Points, in no order, along strands that fork, close into loops and pass close to each other.
In the rows, zero is written as 128.
Points whose rows are less than 135 apart are linked; no others are. Some points are linked to none.
gisi: [151  68  83 107 117 114 119 134 129  89 153 123 119 130 131  94 114 113
 109 116 103 132 138 146 151  74 176 146 152 144 148]
sulab: [ 72 141 150 152 133 107  96 107 154 159  77 154 176 131 142 183 104 150
 150 124  83 158 118 132 127 117  49 130 112 128 119]
pezup: [138 149 148 154 172 107 104 155 108 137 122 162 171 124 138 156 193 102
 144 145 139 113 181 113 100 143 165 177 105 107 126]
Rafut: [121 185 167 101 115 140 115 116 110  90 101 137 123 132 129 150 132 139
 114 105 118 118 120 119 143 178  25 133 109 108  98]
Vudu: [ 98 118 153  57 142 126 145  86 134 112 106 126 108 128  78 105 121 149
 119 135 175 148  99 236 174 175 146 106 147 114 128]
nim: [124 113 112 147 133 137 109 196 126 119 151 124 165 151 123 148  96 103
 190 114  94 151 102  43 152 126  86 134 119  87 103]
Bobib: [148 149 129 195 136 104 138 165  79  73 193 148 110 105 154 200 106  87
 161 144 137 117 116 101 112 122  95 134 157 138 125]
tivib: [149 155  87  75 134 163  88 138 118 121 186 161 144 113 121 199  88 149
 141 122 107 115  84 116 103 198 122 180 120 136  98]
seda: [136  80 113 188 124  66 111 148 178 121 140 146 171 132 151 115 114  83
 142 138 108 121 121 117 151  81 168 140 154 125 124]
nal: [ 95 122 127 120  92 118 136 199 113 115 137 117 177 139 152 166  62 123
 172 106  85 150  78  73 126 139  42 114 140 121  85]
giki: [101 126 147 176 140 130 107 151 219 176 100 134  87 162  94 158 168 105
 122 154 139 199 108 118 128  84 157 181 107 111 134]
roser: [111 148  87 121 161 183 166  98 121 105 178 143  70 114 129 189  88 145
 138 117 133 169 108 117 103 161  91 153 149 117 141]
Falan: [153 135  74  74 129 142 114 157  97 111 193 151 156 153 156 180  99 139
 171 118 142  81 128 141  90 184 147 167 123 129 111]
magas: [160 173 131 162 132 160 141 228 105 139 179 115 143  89 149 111 120 113
 152  73 118 111 102  46 110 132 110  90 143 128 107]
Tera: [140 112 158  20 127 153  96 146 118 128  88 107 108 117 102  89 120 106
  56  74 129 156 144 132 154 151 114 135 118 160 106]
Vefi: [144 118 123  74 156 137 150 140 119 146  73 107 113 149 102  94 130  74
 146  79 197  88 190 157 180 181 121  95 119 107 154]
Gitu: [148 145 110 129 104 169 186 154  92 142 129 111  99 105 148 140  88 142
 148 140 178 105  96 152 117 148 128  96 166 109 142]
gofiv: [122 132 121 113 139 141 162 154 116 147  76 115 119 111 103  79  95 100
 176  73 167  81 138 150 194 155 103  53 148 103 140]
faso: [ 89 107 140 187 142 119 120 131 225 159  94 129  74 157 121 174 142 125
 114 116 145 191 128 162 130  60 119 150 124 139 165]
ruli: [162 112 134 131 110 147 114 143 126 108 138 110 138 104  85  28 100 136
 133 131 143 134  76 130 200 123 142 101 145  81 112]
fatep: [142  88 123  79 128 149 151 119 136 152 115 142 122 138  93 157 162 107
 106 167 160 172 113 136 154 167 184 190 133 109 121]
rima: [168 138 130  91 145 159  75 124 132 148  98 155 165 126 118 139 154 145
 129 130 102 137 143 135 136 157 105 161 105  92 119]
Fam: [129 106 107 138 131 123 141 115 130 121 116 143 145 160 124 108 141 137
 156 166 138 122 130 144 144 134 122 138 129  86 123]
Gomov: [158 151 139  93 117 152 129 124  71 127 148 125 104 103  81 111 102 107
 108 130 141 103 105  82 165 185 112 127 116 119 112]
suvem: [118 117 158 135 136  89 149  86 134 110 140  75  79 104  68 116 134 115
  84 122 113 126 135 178 179 136 124  75 104 213 167]
sazun: [191 146  99 106  82 171  88 124 120  88 184 123 115 101 159 136  91 179
 110 130  97 130  78 116 109 119  87 148 151  94 133]
bodo: [141 111 109 125 101 130  91 101 210 159 131 118  59 171  79  71 158 116
 104 119  97 118 154 112 144  76 171 159 106 150 169]
dami: [ 99 127 126 132 121 121 180 130  87 138 142  94  84 125 102  78 128 122
 105 101 159 106 152 167  93 117 155  61 114 205 135]
bol: [ 75 119 165 147 115  87 150 198 107  75 122 113 156 135 134 133  94  97
 154 107 121 159  90  91 163 132  50 113 150 102  90]
midu: [141 133 130 173 141 150 135 104 138 131 112 127  94  62 106 170 125 152
  96 155 152 178  94 212 156 107 132 108 168 123 166]
Laki: [122 137 151 192 152 100 141 192 123 151 153 112 156  66 149 114 141 101
 130 105 149 150 130 109 115  86 196  97 155 145 122]
pitip: [190 152 118 155 151 167  76 156 150 117 126 135 105 134 123  88 144 158
 139 122 154 148 140 165 115  88 128 157 115  41 119]
gemut: [151 121 139 162 149 112 124 173 176 152  82 110 137 130 127  86 177  97
 117 107 114 132 174 111 162  96 166 139 131 111 149]
deki: [106 130 142  82 146  94 152 163  71 114 144 121 191 114 171  92 162 130
 150  93 120  90 155 121 118 133 192 109 153 140 132]
Bupo: [101 144 157 156  88 127 138 145 142 148 124 113 148 131 166 173  94 126
 115 149 116 173  91  75  83 106  79 112 125 154  91]
fir: [109 109  72 138 151 160 141  81 159  87 200 142  84 145 129 193  97 148
 142 133 121 166 105 110  88 110 142 167 134 130 132]
rakiz: [144  79  72 131 127 135 152  90 135 109 192 143  99 156 114 163 121 116
 117 172 123 146 105 117 129 113 193 172 144 144 143]
fada: [150 132 147 165 124 126  91 129 134  45 173 148 113 132 110 109 128 125
 117 147 145 151  82 161 148  94 122 149 133  98  89]
bez: [168  56  89 132 139 131 135 151 188 130 146 163 121 203 111  84 164 105
 138 153 143 140 157 160 143  95 169 188 151 104 155]
musu: [149 157 131 124 143 159  67 116 110 104 181 178 136 113  99 188 109 129
 145 128  79 146  75  93 134 151 105 165 109 114  96]
Kulep: [ 99 109  94 145 141 150 153 153 138 160 148 136  83  90 125 180  93 145
 121 119 164 185 100 202  93  83 140 129 160 142 118]
rop: [166 151 120 115 148 138 120 111  98 137 157 147 148 142 136 188 169 110
 135 163 141  94 158  99 105 180 153 175  95 132 119]
Gek: [ 94 111 160  84 131  95 157 121 140 105  83 110 129 135 127 125 153 125
 105 133 174 129 139 225 150 151 157 111 134 150 122]
reso: [ 59 120  81 102 130 148 160 121 115 169 124 122 123 161 146 146  90 188
 179 113 114 139 131 138  71 124  79 119 128 121 125]
rasar: [116 136 153 107 130 127 151 108  62 149 115  86  80 105 102  63 136 127
 106 121 152  93 162 122 123 145 137  61 123 164 172]
Lal: [119 187 167 104  92 140 154 127  59 103 146 123 104 102 114 109 113 138
 133 122 136  70  79  93 122 190  98 108 123 137  99]
zep: [106 140 144  96 148 135 141 198 118 164 102 141 178 115 157 150 128 138
 155 122 151 159 129 141  88 147 153 155 127  99  94]
Ganan: [107 166 169  75 106 137 165 123  81 143  97 142 154 107 143 184 139 102
 106 118 146  97 122 132 113 201 111 109 117 157 104]
kabe: [ 86 120 130 181 163  92 170 182 105 166 139 124 149 116 137 142 129  94
 162 118 141 138 154  93 109 115 160 124 135 140 136]
Nodel: [142 147 129  94 100 175 174  97 123 148  89  94 138 154 165 165 135 150
 110 153 149 137 135  73 123 183  76 133 116 114 150]
roke: [129 165 157 128 130 114 126 102 145 159  61 122 127 122 128 114 168  91
  99  99 167  72 187 148 138 167 119  98  75 151  92]
sapub: [ 72 181 163 120  96  92 142 132  98  94 117 133 146 127 166 113 111 141
 143 106 149  53 129 147 109 149  83  97 104 139  74]
Foro: [209 167 101 151 106 144 114 153 151 126 129 110 193 114 187 107 131 124
 149 112 158  47 149  95 127 143 137 108 111  95 119]
rola: [126 114 139 166 113 125  89 158 226 153 124 134  81 170  96 109 189  88
 114 144 113 148 132 108 151  64 187 180 115 144 168]
Motan: [105 109 153 126 130 121 115 162  94 114 122 143 155  99 107 157 130  97
 121 120  75 164 107  98 160 132 126 131 134 133 121]
sanu: [130 133 118 177  85 118 139 129 198 125 120 108 128 146 162 147  97 145
 135 146 155 161  91 100 102  86  90 125 118  96  89]
Dumun: [148 117 121 120 123 173 101 203  94 137 143 120 150 131 142 163 122 115
 136 101  56 168 133  48  85  96  99 113 137 155 146]
Fofar: [164 133 115 187 137 147 115 196 120 139 146 111 146 109 143 126 136 111
 164 109 117 138 134  55 127 109 130 113 116  94 122]
sul: [171 162 172  71 130 159 120 178 104 134 107 114 145  91 145  85 160 113
  82  86 159 128 144 124 128 147 168 127 131 122 102]
kiv: [157 135 132  95 118 125 137 107  74 111 122 116 123 112 133  71 129 123
 126 117 165  55 172 135 153 152 146  94 147 120 171]
Zovi: [102 117 151  99 128 112 130 186 147 172 126 124 161 149 149 121 166 109
 116 112 100 148 159  89  60  95 194 161  99 160 111]
Garab: [ 81 128 145 130 151  97 164 150 113 166 105 143 176 141 157 147 133 158
 186 170 173 123 123 137  91 141 182 143 136  95 117]
bodu: [118 135 148 160 116  85 125  48 146 111 100 118 117 106 105 122 150 129
  87 144 116 106 138 168 173 136 119  93 118 162 146]
Zov: [127 147 149  70  98 136 139 145  89  93 129 104 143 126 185 109 141 198
 128 145 138 138 128 176  78 128 119 142 152  75 133]
Zel: [ 99 123 161 181 145  95 132 131 148 113 145  94  90 112  69 163 128  78
 110 115 120 140 113 154 189 119 117  87  83 210 139]
pab: [178  84 135  58 136 146 121 116 126  99 116 144 139 159 115  93 162 112
 110 150 167 134 143 166 156 155 163 175 149  96 127]
lun: [ 90 114 145 148 143 136 127 174  87 171 111 137 147 135 123 167 141  94
 137 126  62 163 141  51  86  96 105 101 133 185 155]
leb: [146 182 120 103 113 119  77 132 100 110 119 122 182 142 169 134 143 171
 134 112 107  71 159 114 101 171  86 125  98 121 131]
zap: [175 160 104 149 146 170  72 139 136 128 135 147 120 116 140 152 121 199
 153 130 108 144 118 162 100 106  86 150 132  61 138]
vas: [118 149 162  67 144 176 149 200  73 180 109 135 177  90 149 141 150 142
 115 128 130 156 118 135  61 153 172 123 155 132 114]
fidu: [190 136 152 100 159 134 122 171  71  69 148 126 137 104 114  96 173  88
 102 124 166 127 153 136 172 163 151 149 156 100 149]
did: [143 160 130 187 113 159 143 110 111 132 115  94 111 111 136 135 137 175
 132 179 107 173 108  96 133 110  92 117 153  71 169]
sogin: [107 156 158  68 129 163 149 203  39 138 154 124 135 107 130 114 126 156
 131 119  98 147  96 104  78 169 126 124 153 137 120]
rabig: [158 116 118  58 108 142 165  78 130 131 100 102 129 175 155 134 160 139
 112 172 154 119 143 107 122 178 138 161 123 104 155]
kogas: [136 116 124 110 122 143 152 123 163 157 119  89  89 107  86 133 126 122
  70 139 161 174 100 171 152 138 175 113 119 164 126]
Datev: [116 115 152 161  96  93 116 112 137 107 141 126 163 163 157 175 149 120
 125 188  84 146 101  48 120 110 138 168 120 130 139]
Ses: [115 109 155 140 143 114  96 128 129  53 152 132 104 140  57  94 113 120
 121 126 117 180  83 163 207 120  93 121 131 121 101]
pemi: [175 153 137 161 149 170  61 112 140 134 131 189 178 122 102 171 139 132
 155 165 104 133  96 128 147 161  89 158 122  81  99]
taf: [132 127 113 136 129 146 135 157 105 154 102 132 123  84 105 144 108 103
 135  99 110 133 137 137 155 133 100  98 144 128 126]
raso: [122 130 123 169 113  95 151 137 168 158  73 106 168 117 173  69 127 136
 154 110 133  76 162 123 140 104 123  82 119 110 128]
lom: [ 83 106 124 176 105 126 120  74 166 101 160 125  81 165 121 165 131 103
 110 120  88 124 108  52 112  67 139 129  97 204 148]
gen: [167 105  93 132 106 137 104 126 145 125 139 117 114 103 113  46 101 140
 120 116 120 104 118 145 148  85 165 110 134 111 128]
Dadu: [ 94  77 119 158 118  93 125 104 222 159 114 169 151 176 102 101 134 114
 134 179 122 144  94 155 154 113 163 166 119 121 107]
Fes: [149 140  78  89 125 137 117 136  81 115 189 131 165 156 145  97 105 157
 194 124 132  43 136  95 105 186 157 125 116 119 122]
ketu: [ 90 153 157  71 117 135  94  60 134 118 136 128  94 161  90 118 151 137
  96  98  94 141 130  68 112 140 115 147  61 157  91]
karo: [152 148 119 155 165 144 145  48 136 112 170 164  99 150 128 195 168 116
 122 191 149 121 148  96 109 177 141 168 111 133 125]
posog: [117 115 128  88  78 129 111 140  88 130 166 133 168  76 141 136  94 143
 107 132  55 136  59 101 121 120 157 118 147 167  87]
Gevu: [157  77  69 164 167 129 154 164 131 121 144 154 156 139 121  76 125  83
 188 104 151  82 160 153 176 114 157  97 153  92 142]
nuvib: [ 78 139 157 179 103  62 108 115 140  95 102 113 134 128 150  82 112 141
 115 108  97 111 143 152 127  67  96  92 128 158 112]
Sov: [128 127 152 135  86 123 103 185 120 117 167 118 164  79 144  99 106 147
 118 120  90 153  61  94 102  90 168 128 146 114  69]
bufum: [122 113 138 142  93  85  92 113 156 101  92 126 176 110 200 155 101 150
 108 118  76 143 128 162 107  63  83 122 165 130 148]
noni: [106 103  84 176 115 113 156  64 151 164  97 154 138 109 116 144  90 137
 166 166 139  90 105 181 166 136 123  77 136 125 128]
Nosuf: [144 145 171 100 136 109 111 125 125 131  81 112 127  85 116  90 154  83
  81  72 142  86 171 182 160 155 154  80 107 189 114]
Noze: [ 97  96  88 122 158 136 151 108 181 189 113 153  93 111 110 169 120 130
 109 113 155 153 144 214 110 104 167 139 124 155 124]
naso: [ 95 173 182 173 157  83 144 137  93 130 118 149 182 122 153 133 145 141
 185 172 170 111 130 114 108 171 139 140 124  95 105]
Paba: [149  64  69 125 115 130 148 133 119 128 148 130 127 131 133 150 114 114
 143 155  90 158 118 118 149 100 151 149 166 118 164]
guzi: [135 127 111 137 155 133 135 140 131 175 126 127 137 122 114  68 159 156
 160 117 143  97 159 131 113 115 201 130 106  98 125]
Renup: [101  74  95 126 124 107 149 125 207 150 106 124  91 205  99  92 163 119
 145 151 127 149 154 155 162 112 142 167 141 101 171]
vov: [121 153 162 178 155  96 144 134  89  95 142 144 155 111 113 101 159 101
 157 153 151 100 125 104 156 168 154 107 126 125 100]
bidod: [127 138 143 117 166 100 110 191  74  84 173 164 167 110 167 173 142 128
 157 133 134 149 134 166  72 114 140 188 163 104 118]
vetek: [116  99 141 162 140  52 117 125 162 107 126 163 164 101 135 140 112  91
 121 130 137 110 132 192 157  97 167 129 154 161 118]
kose: [195  84 115 133 178 132 119 141  99 108 154 148 123 137  71 114 167  55
 117 136 159 137 162 139 177 152 153 151 143 126 168]
vud: [103 122 107 205 154 129 124 141 156 151 145 139 101 164  95 155 110 113
 181 152 142 149 111  87 131 103 128 147  96 114  95]
ger: [178 160 134 148 100 180 168 119  96 116 109  88 100 125 164 148 136 148
 106 161 147 152 133  75 129 146  71 128 141  84 171]
Nazu: [ 96 144 131 168 132 124 150 109 109 137 144 137 100  82 129 152 111 182
 131 159 138 159  93 189 101 107 132 125 164 118 130]
mab: [132 111 117 127 124 141 168 116  86 176  73  99 109  81 117 100 121 128
 120 122 139 104 153 164 144 127 142  42 161 158 202]
seso: [105 130 139 119 130 111 144 188 104  67 136 105 109 142 128 125 123 112
 135 106 147 166 125 151 148 116  75 137 154 103 117]
lus: [137 124 121  49 114 133 133 112  79  81 136 122 143 167 164  82 122 175
 152 149 145  99 140 145 117 145 127 143 154  74 169]
feg: [135 150 114  64 125 133 129  87  77  91 179 141 121 176 120 106 115 148
 149 152 146  56 145  96 113 201 111 144  98 127 123]
taz: [138 121 121  97 134 128 146  60 117 109 150 115  85 158 121 114 163 146
  94 162 151 136 156 116 108 145 153 160 121 123 165]
Toso: [119 120 115 187 163 127 125 105 199 102 129 114  51 157 118 158 148 122
 112 113 149 150 159 187 129  69 119 135 131 135 184]
zuv: [114 104 132  95 159 101 159 148 115 134 137 123 173 149 136  49 171 133
 172 110 140 100 158 103 142 139 207 130 130 102 129]
Vif: [ 90 117 155 162 144  87 103 120 130 120  83 131 132  80  62 103 125 114
 140 122 100 144 106 197 222 136  99  80 140 135 122]
Rores: [130 132 108 143 124 163 122  73 138 119 162 133  82 137 113 203 128  84
  99  91 120 119 143  64 100 104 118 119  89 207 140]
zugat: [151 145 116 141 158 172 153  40 145 136 160 126  61 137  91 139 145 146
 105 186 178 149 130 108 109 171 155 162 108 121 142]
betaf: [139  96 139  55 117 146 112  94 163 147 112  98  86 139  87  86 118 130
  58 111 128 166 119 129 164 135 148 136 112 153 120]
Kaze: [132 107 113  54 136 142 151  95 126 139  98 134 109 154 101 102  96 105
 145 115 196  94 131 194 163 168 130  99 136 102 131]
kuvar: [ 87  96 151 158 117 100 133 164 164 128 123 103 123 127 110 152  92  72
  91 106 123 158  95 138 153  94 127  90 118 219  98]
nifek: [ 83 142 138 116 132 105  83  81 173 176 104 172 161 138 163 174 131 172
 110 117  70 126 142 148  61  99 129 152  87 174 119]
rabi: [118 131  53 113 150 161 128 113 113 157 162 135  83 144 111 121  80 188
 181 110 122 121 146 154  88 112  97 126 119 102 150]
sib: [118  88 109  81 101 147 108 118 140 164 151 121 118 146 124 121 118 146
  90 127  63 154 118  87  92  89 181 153 117 174 127]
fof: [ 99 122 154 156 147 123 126 108 154 140  73  99  71 152  87 111 169 149
 120 134 114 183 146 134 160 114  93 126 109 106 158]
fuzep: [131 118 127  85  90 151  76  97 107 128 172 122 130 120 105 105 103 168
 104 131  48 141  80  77 123 101 147 138 118 146 122]
fiku: [151 163 165  94 116 143 128  74  95  81 102 104 105 121 127 112 140 132
  91 139 124 128 124  98 182 184  43 119 136 102 157]
lifa: [129 136  97 166 142 163 101 142 129 169 162 145  91 135 107 202  99 116
 162 111 113 141 114  71 112 116 118 139  83 140 108]
Liros: [153 132 159  48 127 171 112 144 123 134  59  93  99 105 134  75 108 136
  73  73 139 149 157 167 149 134  70 118 155 138 142]
ravu: [117 103  96 169 103  81 144 138 177 154 107 114 135 132 163 121 115 100
 131 118 105 103 156 115 124  69 142 110 132 155 146]
zivat: [109 151 102 148 113 132 170 126  91 121 150 103  66 137 117 117 108 130
 129 101 158  90 146 130  98 124 102  95 111 167 113]
gud: [ 72 111 168  85 135  80  92 133 149 157  96 160 159 118 127 125 149 113
 101  96  83 129 149 148 124 123 170 150  99 170  80]
Tofup: [ 81 126 157 137 119 101  98 136 151 153  59 118 150 109 141  75 118 142
 118  81  52 122 152 149 137  73  94  70 140 175 110]
tugon: [138 112 106 144 103 110  76  64 173 145 124 149 105 137 107  90 149 129
 117 122  56  81 149 113 144  76 155 136 109 159 171]
Zab: [131 148 146 141 101 127 139 208 102 131 200 110 171  87 160 103 111 139
 150 113 111 112  82  51  76 122 156  93 147 139  77]
pep: [149 169 153  61 121 171 136 153  73 163 103 144 177  93 158 171 150 126
  88 126 118 112 141 130  65 182 129 122 130 181 124]
nito: [113 142  85  92 165 163 153  88  94 123 185 146  69 137  95 140  74 174
 176 134 139 115 107 127 110 175  84 148 134  97 140]
muv: [ 84  99 113 179 121  73 149  65 185 172  99 168 164 142 113 150 109 115
 150 185 138 114  96 154 165 134 137 129 120 146 112]
zuson: [ 93 138 145  94 133  94 119 106 115 118 126 117 105 173  94 108 159 103
 124 107 130 113 157  95 133 155 122 132  64 144  81]
lig: [154  95  86 142 146 152 144 100 155 151 137 137  94  95  73 160 110 123
 117 166 161 166  86 203 175 138 173 125 145 132 150]
sed: [139 120 117 180 143 124 167 194  91 121 167 130 122  92 173 212  95  92
 151 136 164 140 131 130  91 103 129 129 181 131 137]
gige: [155 166 104 163 126 138 133 154 153 160 101  95 163 136 186  78 144 132
 158  81 140  52 186  86 111 127 111  88  85 115 123]
lagi: [120  99 160 116  83 102 111 112 165  92 119 113 138 167 134 125 171 111
  84 154  81 159 110  65 158 105 152 173 122 133 137]
nakos: [126 109 151  66 156 114 139  64 113 115 137  90  57 155  85  69 150 135
  93 153 200 134 149 156 140 163 154 135 117 132 166]
Vol: [128 130 158 158 142 141 103 164 158 142  79 107 107 132 127 125 157 132
 119 104  98 174 150 129 128  76 100 138 127 108 150]
migam: [166 147  95 104  92 187 150  92 120 167 111 126  99 110 133 129  70 157
 126 142 175  80  96 133 138 158 116  91 138  96 154]
Gim: [135 141 136  76 114 155 116  78 115 114 162 119 100 152  88 121 117 136
 105 137 127 143 104  52 145 166 111 158  86 126 103]
ziza: [ 87 124 142 153 134 119 124 106 132 101 103 129  99 127  82 125 127 137
 136 137 108 166 107 146 183 123  63 110 126 114 126]
sizev: [111  92 173 116 127  66 126 153 136  51 105  95 160 155 143  84 164  98
  97 125 115 140 142 146 175 120 141 145 144 135 125]
Nel: [168 171 110 116 135 168  87  66 154 157  97 150 106  98 139 144 126 166
  99  96 116 109 170 160 104 130  89 124 100 129 145]
Numi: [114 177 138 152 112 113  73 130 132 144 119 143 180 115 143 168 114 159
 149 112  70  95 117 101 114 152  70 114 100 143 114]
ket: [154 152 146 178 162 108 104 164  90  40 202 164 109 120 122 156 138  91
 140 142 157 125 119 143 127 111 132 158 147 121  96]
Vada: [106 154 121 165 123  91 160 105 134 131 114 121 112 144 136 121 135 111
 138 127 186  69 159 137 126 140 132 105  86 145 100]
Bena: [ 71 112 171 105 155  91  95 119 121 133 109 162 147 134  97 144 164 110
 132 130  74 165 125 122 149 126 139 162 105 131 102]
zum: [111 126 106 130 133 107  81  83 162 169 110 162 133 136 124 126 146 163
 138 123  57  99 171 147 105 103 137 147  92 139 137]
Vove: [170 139  91 112 136 194 101 162 108 149 156 128 119 138 124 200 116 137
 140 112  91 162 125  74  97 144  96 155 116 124 149]
zeluf: [117 118 120 178  86 122 174  98 179  89 142  94 110 147 157 166 103 122
  98 170 156 170  73 111 139 109 119 128 141 121 114]
nepun: [121 134 108 161 127 124 170 127 115 160 106 122 147 143 168 144 130 159
 184 173 163 105 149 135 100 134 130 120 137  77 154]
Buko: [ 98 103 137 127  66 103 169  97 170  94 108  79 128 171 149 141 131 119
  80 166 120 171  90  76 165 130 119 141 125 138 103]
pap: [143 120 101 194 115 142 143 149 169 137 125 100  84 161 113 106 116 140
 146 147 174 160 105 105 131  91 111 123 115  77  98]
nezug: [137 123 155 154 128 106 130 182 162 164 111 127 172  96 172 137 141  84
  90 110 126 136 153 116  85  88 185 127 131 179 116]
pefof: [104 132 132  79 119 102  98 121 135 159 127 158 185 133 157 153 138 141
 106 108  94  92 160 141  61 127 160 148  86 190  93]
vem: [135 145 123 160 152 138 163  20 159 114 140 100  49 130  88 160 145 108
  73 152 169 137 137 108 142 181 123 110 100 167 161]
babaf: [ 96 125 156 183 160  61 146 138 113 159 118 162 167  65 142 185 105  87
 118 122 149 123 135 183 117 118 163 106 143 189 130]
kazuz: [ 72 130 152 139 102  89 163 163 133 148 114 130 159 121 133 154  79  78
 103 126 130 167  86  99  99 116 106  75 135 205  79]
paboz: [221 146 117 138 117 141 125 142 104  82 120 117 158 124 170  81 153 103
 131 121 158  56 166 123 159 140 120 113 147  91 159]
Duga: [111 103 112 119  99 139 119 112 203 170 136 132 130 178 162 168 122 134
 116 136  89 159 116  94  69  81 160 170 104 153 125]
dol: [158 185 110 152 142 186  79  92 134 144 148 168  91  77 111 149 101 173
 116  96 113 129 116 162 102 121  82 133 123 112 118]
ligub: [ 91 130 142  69 139 120 159 131  98 153  98 125 134 145 108 151 151 109
 141 117 151 123 143 119 135 193 128 131  95 134  98]
div: [108 186 167 138 100  96 108 100 124  51 126 126 133 147 152 111 125 150
 118 110 120  96 123 120 133 118  51 117 104 113  70]
meti: [171 143 177  35 129 155 117 168  46  92 135 112 130 103 133  92 138 117
  90 111 158 120 133 121 128 164 146 151 154 103 145]
vuka: [137 144 124 116 167 123  98 205  78 124 167 134 166 106 164 128 158 161
 154  85 100 128 171 147  59 105 156 160 149 118 138]
kad: [139 142 115 116 110 151 113 120 139 165  88 138 148  95 151 152 119 154
 113 125 113 130 130 160 113 128 117 127 133 126 117]
nok: [158 125  80 179 120 149 131  94 137 147 135 146 114 103  85 100  78 123
 156 158 162  84  81 161 175 144 144  83 135 115 117]
Vuv: [ 88  92 107 155 142 109 160  89 231 121 131 107  61 191  85 132 157 109
 124 129 134 152 150 164 161 113 120 137 129 156 192]
Vaf: [ 91 134 146  80 125 110 155 150  43 108 158 130 144 113 133 118 136 132
 152 135 112 112 121 105 112 160 168 122 138 139 113]
vuri: [107 123 145 142 122 109 136 135 147 153 134 125 134 166 156 170 160 128
 116 160 121 158 135  91  74 108 174 186 104 134 118]
nema: [ 89 143 140 164  86  97 131  82 133 108 109 126 143 101 184 129  90 174
 106 131  95 118 115 163  96  80  72  83 148 149 126]
lov: [159 133 130  63 111 161 112 156  99 104 118 103 118 116 162  85 108 164
 106  94 115 137 143 149 104 104  90 128 161 111 145]
nebos: [149  83 123 110 139 156 117 100 122 140 127 131 118 136  62  41 124 169
 132 175 141 165  80 147 169 129 152 121 150  72 142]
mil: [159 152 120 119 133 107  98 110  76  75 158 137 157 165 164 111 151 179
 156 150 116  70 159 140  88 148 119 144 126 104 153]
kosad: [146 143 103 123 123 135 121  70 105  74 170 152 124 174 108  99  96 141
 167 130 126  59 124 107 144 180  45 116 116 108 121]
tum: [166 145 129 143 111 144 174 199 102 119 154 118 142 107 189 169 111 106
 146 137 192 105 112 128  93 144 142 123 168  99 114]
Dun: [159 118 124 173 142 100 130 171 176 155 107 123 139 111 153 139 166  67
  96 104 152 105 178 154 137  95 199 139 127 155 139]
zof: [123 143 105  94 118 122 141  47 103  87 119 124 116 152 125 115 127 146
 135 129 105  86 154 111 157 178  40 110 125 114 164]
Zozed: [139 142 114 125 118 150 133  98 140 103 136 112  78 140 124 149 120 116
  91  90 135 133 151 111 124 114  84 125 112 160 129]
Sak: [155  81  97  93 152 161 137  67 133 137 155 138  94 123  77  97 107 142
 113 183 169 154  94 143 157 154 166 137 149 118 156]
seded: [148 153 145 103 178 118 102 179  85 137 140 149 166  84 156 136 184 105
 117  90 121 120 186 122  90 127 192 157 114 143 128]
vivip: [ 56 130 109 149 120 115 121 112 160 165 104 138 143 157 148 158  72 180
 163 108  94 155 113 136  74  91  52 112 116 138 118]
zove: [108  86 104 103 138 106 160  97 190 162  84 141 105 136 109 125 137 116
 120 123 166 117 152 234 155 139 159 130 128 156 137]
belef: [170 100 113  41 118 134 140 141 110  90 133 132 179 161 155  85 129 128
 142 141 158  97 142 148 130 138 183 152 154  82 128]
ges: [179 128  85 129 109 183 144  49 145 129 146 170 122 133 114 120  83 144
 154 180 179  75  85 155 159 168 119 100 148  91 127]
saf: [118 132 131 187 199  77 147 186 115 152 147 147 206 114 160 123 135 112
 199 120 150 131 138  93 132 115 157 133 160 100 138]
kozu: [130 112 115 139 101 132 155 125 133 163  55  90 139 103 142  44 121 149
 138 104 134  87 149 157 159 113 153  51 153 121 170]
mogug: [121 127 172 171 106 112  78 135 180 135  77 119 152 119 175 146 137 147
 109 131  78 186 114 121 109  55 100 132 152 114 143]
degud: [193 129 118 150 114 152  80 121 113  47 205 143 133 127 135  94 119 162
 130 161 114 138  90 133 120 102 116 158 155  75 117]
zipo: [ 71 102 169 144 134  87 117 135 121 151  49 115 154  88 110  95 134 119
 129  98  70 138 154 162 188 132 102  68 143 169 142]
gavon: [184  60  94 170 162 118 123 150 127 104 165 165 149 172 110  85 162  79
 156 138 121 115 166 131 154 107 149 151 151 109 161]
momu: [125 146 143 189 116 171 149 146 127 175  98 112 122 117 154 188 122 161
 132 162 114 194  99  80  86 102  71 111 140 110 139]

How many points has the smallest loop of links through each point below? Write - if it is on no loop.
raso => 8
fir => 25
Tofup => 10
faso => -
zivat => -
zove => -

A fork is a point with three links, a tip a point with one. Leave the first point through the second and follow the links. Name the first fork or tip that comes.
gofiv / Vefi => lig
zof / kosad => kad
musu / tivib => sapub
seso / bol => vuri
Bobib / sed => Dadu
Motan / Bena => gavon
muv / noni => fada
